Points on a hilly landscape, in no order, each with its height.
A climber steps from a point to whichever of its 3 nearest points has the largest rise for the distance, and stops where none of them is higher. Distance is the straight distance between rows; heights are no part of it.
j_87 h=236: [127 126  77 188 194 133  92  99 122 151 101 118 155 118 175 149 135  90
 128 130 121 166 148 174 185 137]
j_273 h=350: [132 123 170 106  98 133 145 181 136 129 133 128  89 133  90 147 127 128
 148 111 144  77 113 106  90 133]
j_177 h=396: [143 133 119 109 119 128 146 139 123 135 166 130 156 121 108  74 145 115
 136 191  77 175 101 114 137 104]
j_935 h=365: [103 115 167 113 111 125 141 148 141 126 102 149  75 128 117 159 120 128
 140  81 153  95 134 126  93 129]
j_102 h=251: [111 111 152 159  89 135 146 118 155 119 144 103 144 142 102  52 138 141
 126 166  96 162 102  91 158 100]
j_686 h=477: [139 119 100 136 128 128 143 126 133 144 144 133 162 121 116  94 120 112
 154 160 100 148 130 130 142 120]
j_231 h=450: [123 129  82 144 193 163  95 123 127 127 102 138 128 147 176 167 148 124
 125 120 130 135 132 160 127 151]
j_796 h=417: [130 125  96 169 188 140  72 113 110 130  89 141 108 151 178 176 139 140
  94 104 148 135 140 170 122 138]
j_376 h=507: [140 114  66 104 183 131 112 120 133 142 142 171 175 138 146 139 127 111
 140 170 101 142 139 157 141 151]
j_950 h=354: [122 147 210 120 101 113 153 201 164 133  96 162  80  93  62 149 100 196
 103  53 128  54 130 121 105 101]
j_946 h=492: [151 144  57  95 150 128  90  66 129 112 200 164 189 127 161 140  97 100
 176 194 115 220 185 142 155 164]
j_331 h=310: [123 145 208 112  93 100 156 213 142 132  83 142  91  85  66 135  87 173
  88  29 142  62 136 118 123  95]
j_744 h=223: [117 115 177 129  40 130 160 146 131 124 142  97 127 139  93  61 146 142
 129 148 133  96 101  83 119  93]
j_493 h=459: [122 109 104 158 103 126 139 111 133 133 147 103 161 128 105 101 125 117
 122 157 102 166 140 122 186  97]
j_792 h=495: [105 154 158 187 165 118  96  92 108  88  53 106  72 127 163 187 116 125
  85  27 181 115 123 156 152 118]
j_964 h=498: [ 96 129 168 148  60  90 160 187 122 110  74  82  86  79  82 138  94 159
 106  33 163  71 147 104 153 107]
j_406 h=430: [113 110  81 139 145 126 126 115 121 131  97 121 148 131 138 114 146 116
 131 130 125 152 136 125 163 126]
j_451 h=250: [103 139 181 123  57 125 164 171 123 126 112 104 101 117  88 123 124 141
 129  92 147  68 136 100 108  94]
j_366 h=496: [133 152  53 121 188 131  80 100 133 134 171 175 170 116 174 167 126 109
 165 178 102 161 159 172 134 165]
j_530 h=129: [ 96 130 160 125  68 122 159 163 137 121 104  91 108 102  97 127 108 147
 117  75 159  75 131 105 128 104]
j_566 h=319: [103  97 118 140  94 143 130 140 109 159  73  92 116 143 129 127 112 129
 112  94 163 108 115 113 118 117]
j_605 h=389: [143 103  90 103 182 165 120 130 116 151 137 162 134 151 152 144 134 128
 115 140 131 115 113 146  86 176]
j_598 h=436: [134 145  69 100 159 112  94  57 109 106 199 133 198 115 142 124 109  84
 146 178 124 238 196 129 150 148]
j_585 h=317: [185 125 113  84 107 123 140 138 122 125 191 124 171 124 108  86 125 107
 160 175  78 164 130 133 123 130]
j_819 h=173: [171 120 156  63  80 133 176 177 139 114 180 137 144 160 122  97 137 132
 134 190 111 108  80 112  73 137]
j_178 h=410: [102 151 156 180 191 137  78  83  89 140  74 134  84 166 179 206 138 134
  92  76 173 133 126 167 134 130]
j_848 h=563: [119 166 171 124 169 130 121 116 122 105  91 170  60 130 124 209 147 159
 116  75 156  99 130 150 100 138]
j_24 h=304: [135 138 217  79  87 124 175 180 136 134 136 155 100 109  85 145 134 146
 135 100 139  51 115 102  84 128]
j_763 h=646: [128 141 164 117 151 128 116 132 116 119 112 142  77 125 113 182 123 135
 140 108 138 101 137 122  74 136]
j_357 h=336: [178 108 137  73  93 143 159 155 124 118 187 137 150 119 100  73 136 126
 141 188  91 131  73 127 109 145]
j_683 h=424: [145 101 100  94 140 135 112 142 136 139 142 146 134 156 141 150 135 111
 142 150  98 121 112 139  98 158]
j_917 h=413: [119 109 144 135  72 128 159 147 136 122 136  87 125 134  84  78 130 145
 125 151 146 127  92 106 143 108]
j_364 h=330: [169 122 140  88 108 126 160 154 126 127 195 117 157 133 105  80 145 134
 144 181  99 129  78 106  95 132]
j_384 h=406: [122 129 158 126 123 126 130 119 142 129 107 162  65 127 133 170 132 130
 114  94 151  92 132 127  99 134]
j_928 h=580: [124 145  81 129 138 109 112  80 121 119 179 123 187 104 124  98 109  92
 136 174  95 198 179 126 160 134]
j_265 h=332: [ 82 118 135 178 129 130 108 108 117 121  52  80  94 123 153 139 115 123
 107  60 169  99 135 134 139 131]
j_330 h=253: [144 128 167 128  87  63 162 145 200 105 200 125 155 139 119   8 126 123
 137 186  63 174 101  56 138 100]
j_417 h=309: [124 110 140 115  96 138 144 160 122 131 136 105 117 147 114 135 128 134
 120 117 152 113 106 112 101 122]
j_804 h=472: [178 112  97  87 143 146 127 141 122 146 154 146 147 124 129 119 127 113
 152 164  95 121 117 143 105 155]
j_99 h=616: [ 98 132 159 149 101 106 134 132 131 116  49 113  81 110 124 149  97 148
  94  27 168  80 143 117 148 107]
j_514 h=369: [135 155  77 144 133  95  69  52 108 102 173 141 194 104 148 116 109  84
 124 168 140 214 203 111 180 146]
j_814 h=511: [ 92 156 183 156 147 136 113 119 139 109  63 143  63 124 127 197 108 160
  92  44 157 100 140 140 133 124]
j_525 h=211: [165 120 154  67 103 141 162 161 124 130 175 111 138 148  97 110 134 139
 141 183 134  93  83  93  81 120]
j_239 h=542: [155 130  77  85 163 151 103 144 127 120 182 168 178 125 154 151 127 122
 163 184  88 163 150 164 116 159]
j_916 h=645: [129 143  87 148 122  93 110  95 128 125 181 127 186 111 115  81 114 101
 137 179  89 204 169 118 183 107]
j_122 h=506: [138 144  63  94 182 140  78 116 125 123 186 187 184 118 161 142 112 107
 176 168 103 183 172 173 134 157]
j_175 h=382: [142 149 208  99 101 128 152 176 161 138 103 174  84  98  67 149 113 191
 112  55 150  56 113 134  81 111]
j_803 h=503: [129 158  82 129 148 102  93  85 133 128 149 142 186 107 133 118 123  97
 126 160 121 182 182 137 168 138]
j_118 h=311: [148 102 153  89 110 145 165 141 134 140 148 122 132 137 101  97 139 133
 137 166 123 109  83  99 105 115]
j_472 h=383: [110 107 120 151 115 125 138 127 136 137 101  88 129 140 131 105 120 124
 124 117 158 127 124 125 139 112]
j_439 h=408: [164 110 126  74 107 143 135 145 124 144 165 125 153 159 106 103 139 114
 150 167 115 127  93 140  84 145]
j_939 h=466: [123 138  64 128 181 115  79  68 133 134 141 145 169 105 137 131 122  87
 151 164 108 173 170 146 186 139]
j_456 h=280: [136 124 180 116  65 126 173 152 152 119 176 112 130 147 104  23 143 138
 128 183 111 131  68  79 125 113]
j_169 h=217: [101 128 187 107  68 135 167 160 133 126 126  85 103 134  93 101 140 139
 126 109 144  97 112 100 114 101]
j_583 h=193: [136 121 127  89 111 144 132 152 128 141 106 127 127 139 112 138 128 123
 130 125 148  95 120 122  70 140]
j_67 h=441: [188 136  95  88 150 133 131 149 136 130 198 160 187 130 123 103 118 115
 176 196  74 146 124 158 111 152]
j_40 h=198: [112 142 125 207 204 147  97  92 114 124  62 114  98 140 201 196 131 141
  85  66 180 142 114 168 151 131]
j_733 h=509: [141 130  69 110 173 138 102  92 135 143 151 159 182 126 154 134 135  89
 164 157 101 170 178 151 166 143]
j_453 h=514: [147 141  71  80 157 145 109 104 130 128 205 166 189 128 146 144 102 111
 163 185  93 193 170 150 133 170]
j_283 h=349: [114 118 112 129 146 115 125 138 130 148  83 102 113 143 136 137 130 111
 143 126 138 131 126 135 110 145]
j_593 h=258: [144 118 157 106  71 134 162 162 132 135 152 105 148 146 121  88 144 137
 134 161 119 114  89  80 108 123]
j_39 h=333: [111 118  73 178 162 136 106 107 126 130  85 122 147 118 151 140 136 103
 127 115 133 150 128 142 181 120]
j_739 h=552: [124 134 109 128 127  87 130 115 129 127 183 120 178 119 106  78 134 123
 147 175  81 188 133 104 169 115]
j_980 h=370: [120 119 115 177 175 141  98 104 114 130  93 133 117 142 167 157 139 137
 126 113 158 142 125 138 132 142]
j_829 h=458: [137 129  80 117 202 146  85 117 120 139 124 150 155 158 182 191 146 130
 145 149 128 126 132 169 118 131]
j_173 h=484: [142 138  96 126 136 126 130 120 110 130 176 134 181 133 119  67 116 105
 137 159  94 177 144 118 151 132]
j_165 h=331: [130 108 137 118 100 134 150 154 124 146 148 122 141 152 102 105 143 118
 134 144 124 112  96 113  89 124]
j_166 h=539: [157 118 100 115 126 135 131 150 129 140 175 136 153 140 117 101 148 109
 151 170 101 131 118 123 119 132]
j_123 h=384: [111 119  84 163 137 114 120 115 113 144  82  93 139 122 143 123 144 115
 116 108 153 131 132 143 161 108]
j_206 h=512: [108 155 179 128 148 135 125 134 140 109  89 176  44 115 113 206 127 190
 117  75 161  90 143 149  88 123]
j_795 h=347: [168 132 119  77 126 118 134 133 125 125 190 128 173 128 123  80 123 130
 133 180  58 169 100 140 113 127]
j_268 h=3: [115 137 158 153 102 129 116 155 136 125  83 108  90 101 120 150 108 150
 126  44 143  73 165 108 135 120]
j_716 h=398: [136 127 105 141 180 153 101 120  97 130 128 168 131 156 181 159 144 111
 125 128 118 121 128 184  95 148]
j_449 h=224: [132 140 202  88  68 132 161 165 139 131 129 128 102 114  98 126 137 132
 124  89 129  66 127  96  68 111]
j_311 h=245: [120 122  85 187 197 166  76  93 116 125  81 128 143 117 193 153 146 114
 112 102 149 141 140 158 181 128]
j_643 h=448: [112 163 156 179 158 133 106  83  98 113  79 122  47 146 172 215 126 127
  91  51 173 118 143 166 150 129]
j_790 h=508: [142 141  71 106 156 129 110  91 137 133 170 154 161 115 150 160 109  92
 151 174 106 174 189 151 148 151]
j_321 h=467: [127 134 133 135 122  89 140 108 139 120 197 115 171 117 112  49 139 114
 147 179  84 197 136 103 150 104]
j_794 h=630: [125 117 131 146 179 146  96 105 102 116  89 151  89 158 171 198 133 139
 103 108 144 106 127 171  82 145]
j_259 h=371: [136  99 149 117  81 131 154 154 130 140 154 109 143 142  96  85 130 125
 147 140 122 114 101  96 113 113]
j_899 h=571: [132 144  86 141 136  93 107  93 123 116 178 116 173  99 126 102 103  92
 157 177 116 186 172 130 189 123]
j_387 h=478: [116 137 152 119 143 121 131 127 112 121  71 158  57 134 144 192 126 152
 124  78 161 100 149 133 111 128]
j_125 h=481: [101 107  96 158 120 134 136 116 138 158 108 100 157 124 123  98 136 110
 125 146 127 154 115 129 163 116]
j_442 h=214: [117 134 112 187 208 147  99  86 112 122  68 124 119 133 195 176 155 113
 100  92 164 144 134 178 166 137]
j_155 h=465: [134 129  83 148 196 140 102 109 116 133 128 160 142 148 173 163 153 115
 121 142 122 119 139 155 140 157]
j_932 h=401: [146 141 165 123 104  95 158 125 146 115 201 152 153 106 122  29 125 129
 154 198  66 178 105  87 148 111]
j_258 h=272: [131 120 160 123  86 110 170 150 160 103 156 118 129 120 112  21 128 129
 133 184  76 173  84  90 135 109]
j_499 h=534: [113 113 115 128 105 129 146 136 128 160 136 114 151 135 112  94 142 103
 135 147 121 138  93 128 134 117]
j_76 h=297: [146 138 155 123  85 116 167 136 146 114 178 103 152 138 119  42 143 134
 130 188 102 141  74  89 135 104]
j_435 h=488: [148 144 142 115 122 100 142 119 129 120 186 129 165 116 116  71 127 122
 143 214  78 179 125  97 151 114]
j_519 h=526: [125 147 146 151 190 150  89  97 101 112  95 149  68 137 170 229 154 133
  85  95 167 110 141 181 105 137]
j_929 h=201: [ 99 109  98 209 168 141  92  96 111 144  59 107 114 130 193 162 141 138
  91  78 166 142 121 159 162 135]
j_555 h=439: [122 111  84 155 184 129  91 112 134 147 101 150 133 145 161 148 142 109
 118 131 108 138 125 146 156 142]
j_743 h=329: [127 110 146 123  72 143 156 148 136 129 114  95 141 129  99 113 132 127
 128 133 146  88 103 102 110 110]
j_813 h=463: [133 110 121 104 105 131 140 142 133 139 151 100 148 136 117 106 129 120
 141 151  93 145 109 131 128 121]
j_867 h=355: [113 111 123 147 100 130 118 115 122 137  79  90 115 126 136 136 113 114
 129  89 171 117 131 112 145 123]
j_529 h=340: [135 130 126 129  94 116 144 126 125 117 176 121 148 118  90  47 145 122
 150 183  88 172  95 112 141 113]
j_256 h=195: [108 138 175 144  75 111 149 184 136 120  90 102  61  91  75 135 131 157
 123  60 152  68 149 108 108  95]
j_538 h=476: [139 143  54 144 199 150 100 103 134 123 132 155 139 138 158 154 112 105
 131 150 118 134 149 165 148 152]
j_522 h=287: [106 112  97 183 147 143 107 111 125 127  49  90 106 139 160 144 132 130
  90  88 168 131 130 149 143 125]
j_217 h=42: [127 132 188  94  68 141 183 161 139 132 158 106 127 128  94 110 136 136
 121 123 144  77 105  98  92 135]
j_391 h=200: [142 108 132 116 168 148 128 136 134 137 113 162 113 166 142 168 135 146
 104 112 135 115 121 143  69 152]
j_703 h=246: [ 93 144 118 221 162 136  94  97 109 138  40 103  97 124 193 153 127 123
  89  52 178 145 119 158 177 126]
j_127 h=423: [127 100 126 141  86 144 144 133 124 137 118  93 144 142 105 113 144 140
 128 150 127 127 103  97 130 112]
j_681 h=516: [113 115  73 170 174 139 106  95 132 145  73 113 134 146 181 138 137 129
 112  94 148 146 132 153 160 130]
j_682 h=127: [ 85 136 178 147  43  96 168 172 124  99 109  79 107  78  92 111 119 150
 119  71 133  64 137  96 132 103]
j_285 h=501: [106 129 148 181 136 124  94 100 109 134  65 100  77 151 156 187 120 134
  92  55 171 114 151 129 128 138]
j_632 h=318: [108 120 139 146  73 134 142 134 130 126 106  97 114 140 109 138 126 142
 133 113 144 101 131 112 113 119]
j_976 h=619: [117 150 189 105  74 117 169 191 141 132 112 118  94  86  67 122 117 157
 126  66 139  75 121 101 112 102]
j_614 h=470: [111 130 154 152 168 129 103  93  99 116  88 132  82 144 170 203 132 140
  96  73 165 112 127 152 123 137]
j_274 h=163: [115 136  64 188 194 145  76  89 112 146  81 148 151 146 175 169 136 105
 107 115 147 134 152 167 156 139]
j_818 h=566: [134 154 107 127 130  84 118  81 114 112 206 113 191 115 121  84 126 105
 145 184  87 195 169  92 153 127]
j_383 h=447: [128 142 180 147 165 136  89 110 105 115  90 152  62 137 147 226 121 152
  98  73 160 122 161 169 138 126]
j_151 h=276: [118 125 129 121 162 147 109 112 120 129  88 140  77 156 151 165 146 126
 122 116 152 108 151 129 105 130]
j_254 h=10: [ 90 108 148 155  67 117 139 147 126  93  91  60  91  91 116 112 117 152
 122  81 173  93 129  96 137  95]
j_338 h=490: [103 152 147 148 169 137 113 106 107 118  88 146  66 147 136 202 137 151
 107  77 163 106 129 178 107 146]
j_154 h=453: [130 102 114 169 107 128 133 146 126 137 134 112 155 109 121  94 137 142
 134 154 118 150 106 113 155  99]
j_922 h=517: [139 104 117  88 127 143 140 150 126 165 129 119 142 142 127 115 136 126
 146 152 114 113 114 139  86 134]
j_295 h=142: [135 129 167 102  69 128 168 158 136 132 160 110 122 148 108  77 133 123
 142 154 126  84  81  77 104 126]
j_147 h=239: [137 117 164 111  71 137 161 144 121 137 141  91 111 136  92  90 116 140
 138 132 117  94 110  91 114 113]
j_720 h=386: [187 132 125  71 114 131 147 155 141 115 216 161 176 138 101  89 129 127
 149 200  68 137 100 144 102 140]
j_735 h=500: [162 132  89  85 150 129 119 134 118 128 202 154 183 116 137 112 117 128
 154 192  76 166 155 159 136 154]
j_955 h=527: [ 95  98 131 137  64 127 151 144 129 135 121  62 122 121 100  96 142 123
 147 128 147 122  91 101 126 111]
j_276 h=505: [146 159 107  97 137 110 106  83 114 137 213 129 185 114 128 104 110  98
 149 192  82 199 167 108 137 134]
j_944 h=259: [136 115 158 126  81 122 166 153 131 123 156  93 124 140  87  44 139 149
 148 163 115 120  75  68 125  84]
j_549 h=426: [141 101  70 142 150 134 118 121 133 143 127 123 142 114 134 125 136 106
 148 148 125 130 133 141 151 131]
j_117 h=617: [100 149 153 162 127 132 103 105 125 113  64 115  75 124 159 172 105 145
  91  49 177 108 131 130 147 124]
j_587 h=510: [127 108 132 112  83 140 154 140 126 141 133  98 132 138 113  77 142 126
 126 165 128 131 105 103 122  99]
j_489 h=578: [124 129 154 115  83 143 147 149 145 140 127  92  99 129 100 127 145 127
 128 116 157  83 126  98 101 125]
j_825 h=199: [198 133 162  55  81 120 175 168 151 112 202 156 139 132 117  61 152 147
 150 219  84 114  59 101  85 154]
j_610 h=226: [123 108 131 153  98  94 155 113 137 133 149  91 161 131 101  55 147 131
 155 188  94 170 112 110 174  95]
j_43 h=427: [129 117  93 118 154 145 109 128 132 149 133 132 146 142 141 112 127 108
 129 155 122 133 129 147 136 134]
j_797 h=100: [171 122 192  79  67 144 158 167 140 127 182 125 123 132 102 100 135 136
 127 166 144  86  82 103  76 138]
j_919 h=529: [114 140  82 112 147 119  94 103 119 137 196 151 175 109 140 113 128  97
 159 190 100 163 170 131 165 138]
j_210 h=312: [102 129 101 183 174 155  91  95 113 145  70 127  96 148 185 161 145 111
 101  93 166 126 119 166 139 154]
j_63 h=460: [133 115  81 139 134 119 129 118 128 136 112 107 163 124 125 100 127 115
 140 136 127 164 129 139 171 131]
j_908 h=328: [118 136 132 188 193 120  95  85  94 116  74 127  97 146 193 193 146 128
  82  84 175 128 128 178 129 143]
j_368 h=261: [ 82 136 136 164  83 126 122 120 113 110  64  86  94 110 126 153 121 139
 115  42 163 105 142 117 134 131]
j_126 h=425: [113 122 149 157 152 142 112  95 130 127  88 119  80 136 159 176 141 126
  94  81 158 111 130 141 119 134]
j_200 h=434: [156 118  86 101 145 141 119 137 127 145 175 142 158 130 139 116 124 105
 122 158  79 155 146 148 125 146]
j_62 h=456: [113 137  75 153 153  94 110 113 122 125 150 120 173 100 144 124 120  98
 150 154 118 183 175 128 193 128]
j_184 h=407: [135 125  76 137 177 133 114 117 121 124 125 146 149 137 148 129 140 126
 136 147 110 149 153 145 153 129]
j_764 h=227: [130 116 155  94  90 144 158 156 137 140 149 118 114 141  98 122 155 125
 120 146 134  80 104 109  55 145]
j_314 h=555: [142 145  89 147 131  88  97  63 105 103 194 142 191 112 143 108 103 103
 134 197 121 228 189 106 158 134]
j_886 h=260: [144 129 173 112  77  92 183 147 179 122 174 121 158 127 110  21 134 142
 150 190  81 151  90  67 142 113]
j_727 h=375: [132 131 196  93  86 117 155 176 135 129 112 144  89 105  73 160 114 161
 119  75 150  61 132 119 108 109]
j_811 h=639: [143 137 113 110 108 104 131 119 119 114 205 135 172 121 124  60 126 108
 152 194  65 187 132 111 149 115]
j_149 h=356: [ 98 113 117 138 128 135 116 123 125 136  89  95 133 139 134 128 129 118
 128 113 153 115 127 119 116 122]
j_424 h=194: [134 121 147 102 137 127 140 135 146 145 110 139 113 159 123 155 122 145
 118 120 146 101 123 150  70 148]
j_933 h=479: [139 153 168 164 177 142  79  76  76 119  97 137  59 144 156 226 131 126
  89  61 163 122 145 195 125 144]
j_824 h=520: [141 122  69 100 176 140 106 106 133 134 169 166 188 108 153 138 120 107
 153 167  88 169 159 141 131 150]
j_637 h=231: [123 100 117 105 144 145 129 121 124 141 105 154 114 159 115 158 125 126
 129 130 146 118 128 119  92 142]
j_952 h=483: [128 155  59 131 149 117 109  83 124 113 177 146 186 118 155 128  98 114
 165 178 103 190 178 132 151 168]
j_772 h=362: [ 90 114 160 133  45 133 173 152 125 118 114  72 111 123  94  77 118 144
 132 110 145  93  96  90 125  96]
j_663 h=391: [124 136  47 147 178 131  89 101 115 145 136 144 161 111 152 138 129  92
 136 143 111 166 157 148 194 118]
j_174 h=256: [125  91 159 136  52 104 173 156 151 100 161 101 149 122  97  17 133 115
 139 173 109 156  91  76 148  96]
j_205 h=101: [ 92 139 172 154  83 103 151 140 131 121  64  84  89  93  92 138 101 152
 126  47 147  72 144 111 132 107]
j_360 h=486: [128 132  65 134 203 156  90 119 124 144 148 171 163 128 174 170 134 125
 142 153 108 153 152 172 125 163]
j_707 h=273: [124 108 110 133 126 134 137 115 126 138 106 123 108 141 141 153 132 127
 131 110 149 106 126 133  95 128]
j_476 h=288: [142 116 135 141  93 118 163 138 130 117 173 103 141 129 104  46 134 139
 129 180 108 158  76  82 134 119]
j_28 h=435: [120 154 194 142 132 122 144 153 157 129  76 167  60 116  93 189 103 182
  94  47 143  73 120 133 126 111]
j_3 h=381: [113 131 153 125 131 127 130 130 133 127 108 139  85 128 139 182 122 153
 107  81 174  91 135 147  89 129]
j_22 h=285: [172 140 158  98  92 109 180 141 148  92 206 125 155 127 115  46 144 139
 136 214  64 165  75 102 135 137]
j_732 h=404: [133 112 110  98 133 140 127 139 113 135 117 107 146 153 110 109 137 119
 131 128 117 103 116 111 119 138]
j_949 h=431: [159 129  97  86 139 117 136 109 134 119 212 153 184 112 113 110 117 121
 143 207  65 172 135 144 118 134]
j_521 h=305: [107 129  67 175 173 113 117  93 124 144 110 123 167 132 150 122 142  97
 125 142 124 157 154 157 173 150]
j_855 h=243: [107 139 173 126 100 105 159 155 135 118  66 138  78 107  97 150 117 157
 114  55 161  68 139 107 117 114]
j_150 h=363: [ 85 143 174 138 123 126 124 151 141 112  69 129  69 112 114 175 107 146
 107  35 150  88 141 111 141 109]
j_500 h=405: [106 124  69 164 192 142  94 102 140 132 110 165 151 121 186 162 141 118
 137 140 113 144 142 165 162 148]
j_418 h=122: [158 128 186  77  70 144 164 154 122 137 153 112 112 125  91 118 128 139
 144 131 148  79  88  88  63 119]
j_963 h=58: [103 117 151 144  82 112 144 145 126 120  91  95  98 106 102 138 105 147
 118  67 160  88 148 115 140 110]
j_562 h=451: [153 137  71 109 137 140 123 123 137 134 159 141 177 128 133 110 121 112
 129 159  81 173 147 139 145 148]
j_784 h=390: [119 112 102 131 149 135 116 139 126 153  97 120 140 130 131 129 134 109
 126 126 124 131 139 116 143 151]
j_975 h=334: [152 137 153  99 104 124 162 148 137 130 169 128 164 139 111  42 147 137
 151 186  77 160  86  98 127 103]
j_153 h=494: [147  93  70 121 182 150 119 139 139 134 138 157 148 147 153 140 133 118
 138 145 118 138 134 160 124 148]
j_487 h=320: [114 117 118 150 139 129 113 125 119 149  79 113 106 152 142 156 143 112
 116  96 152 110 130 119 122 129]
j_401 h=279: [ 94 134 159 127 102 115 133 139 156 120  88 124  83 128 129 157 107 145
 110  82 168  93 141 123  99 130]
j_596 h=452: [144 127 101 124 146 133 136 115 139 133 148 140 155 124 130 115 122 116
 129 147 117 157 124 137 147 122]
j_405 h=499: [124 149 174  85 118 124 141 160 132 141 118 139  94 125 100 167 121 130
 143  99 154  80 134 121  76 143]
j_595 h=409: [133 151 208 104 116 123 148 160 150 124  98 196  53 110  74 179 100 190
  89  49 139  66 120 143  99 112]
j_333 h=387: [115 125  67 140 158 115 110 119 124 134 135 143 171 132 137 122 125  94
 150 172 114 188 162 146 195 132]
j_372 h=482: [138 124 134 177 204 159  77  89  91 126 104 141 100 159 181 225 140 140
  98  86 172 136 135 198 108 137]
j_896 h=395: [ 87 130 127 204 152 124  93  99 103 134  47  88  96 132 177 157 127 124
  99  50 180 132 126 139 140 130]
j_160 h=419: [123 112  97 126 185 148 108 131 114 125 117 157 118 142 149 163 134 128
 129 121 121 109 135 150 100 148]
j_470 h=420: [133 144  68 148 166 121  92  62 129 119 160 149 200 114 139 125 113  74
 140 165 124 176 181 142 191 130]
j_242 h=429: [135 139 188  87 123 127 147 165 146 133 122 180  71 102  90 174 133 165
 123  81 148  80 129 132  88 114]
j_397 h=388: [150 115  89 156 207 149  81 100 115 113 100 163 151 152 184 178 143 134
 121 125 144 123 129 184  94 149]
j_906 h=357: [111 120 177 139 111 120 130 148 146 121  60 152  57  99 116 171 105 158
 100  54 158  72 127 118 131 120]
j_396 h=255: [181 108 163  79  73 135 171 180 132 121 182 113 145 128 109  77 136 130
 151 185  98 124  69  98  98 139]
j_781 h=257: [170 134 157  88  87 115 186 154 160 113 183 149 144 142 134  25 141 142
 133 217  88 135  69  97 122 143]
j_342 h=446: [106 136 167 134 142 139 106  92 110 125  73 125  65 149 157 216 133 142
  85  70 163 109 140 145 114 146]
j_748 h=421: [108 110 120 145  77 128 153 132 127 145  91  64 120 134  92 106 125 129
 139 115 151 115 128 104 138 102]
j_27 h=428: [140 108 125  99 103 139 145 138 133 124 157 119 139 139 115  85 153 124
 143 170 102 129  88 119 107 122]
j_425 h=475: [117 143 177 107 136 131 132 139 136 101  92 173  70 114  96 182 114 155
 113  63 144  64 136 117 104 120]
j_907 h=449: [135 170  76 126 159 101  85  83 117 129 178 139 187 107 149 126 104 113
 147 178 118 197 170 124 182 154]
j_132 h=264: [141 130 168 108  86 130 173 150 132 118 155 105 141 136 105  62 136 130
 147 188  92 127  73  75 120 115]
j_840 h=385: [174 102 144  73 109 145 146 154 112 141 156 118 143 146 121 116 137 118
 146 141 121 101 113 120  67 134]
j_488 h=308: [129 140 185 125 108 114 154 202 144 124  78 155  69  99  78 159 107 190
 102  28 136  74 130 131 125  99]
j_757 h=263: [103 125 137  99 103 148 131 143 140 133 109 131 106 126 114 138 132 124
 120  85 161  98 132 113  94 125]
j_111 h=515: [120 165 190 146 154 127 118 117 117  97  89 168  37 123 119 208 120 177
 103  57 148  91 129 156 125 121]
j_97 h=485: [130 160  65 116 196 139  76  89 132 148 167 164 173 116 163 149 102 101
 153 171 110 175 183 178 177 160]
j_873 h=105: [ 99 144 170 124 108 101 139 166 150 122  61 128  76  90  91 149 109 163
 100  29 162  76 158 136 148 108]

For each start below, name the point where the climber stops.
j_174 => j_811
j_40 => j_848
j_283 => j_499
j_797 => j_499
j_424 => j_955
j_487 => j_955
j_22 => j_811
j_418 => j_499
j_123 => j_499

Call two points neighbours if one is among the 3 nearest of the other. Go from one point of each pair to the other, from neighbour to neighbour, staying as high as possible. Name the lowest point that can't be avoided.
j_763, j_117 => j_384
j_922, j_916 => j_683
j_99, j_763 => j_150
j_499, j_811 => j_813
j_976, j_117 => j_727
j_166, j_811 => j_686
j_794, j_489 => j_273
j_117, j_848 => j_814
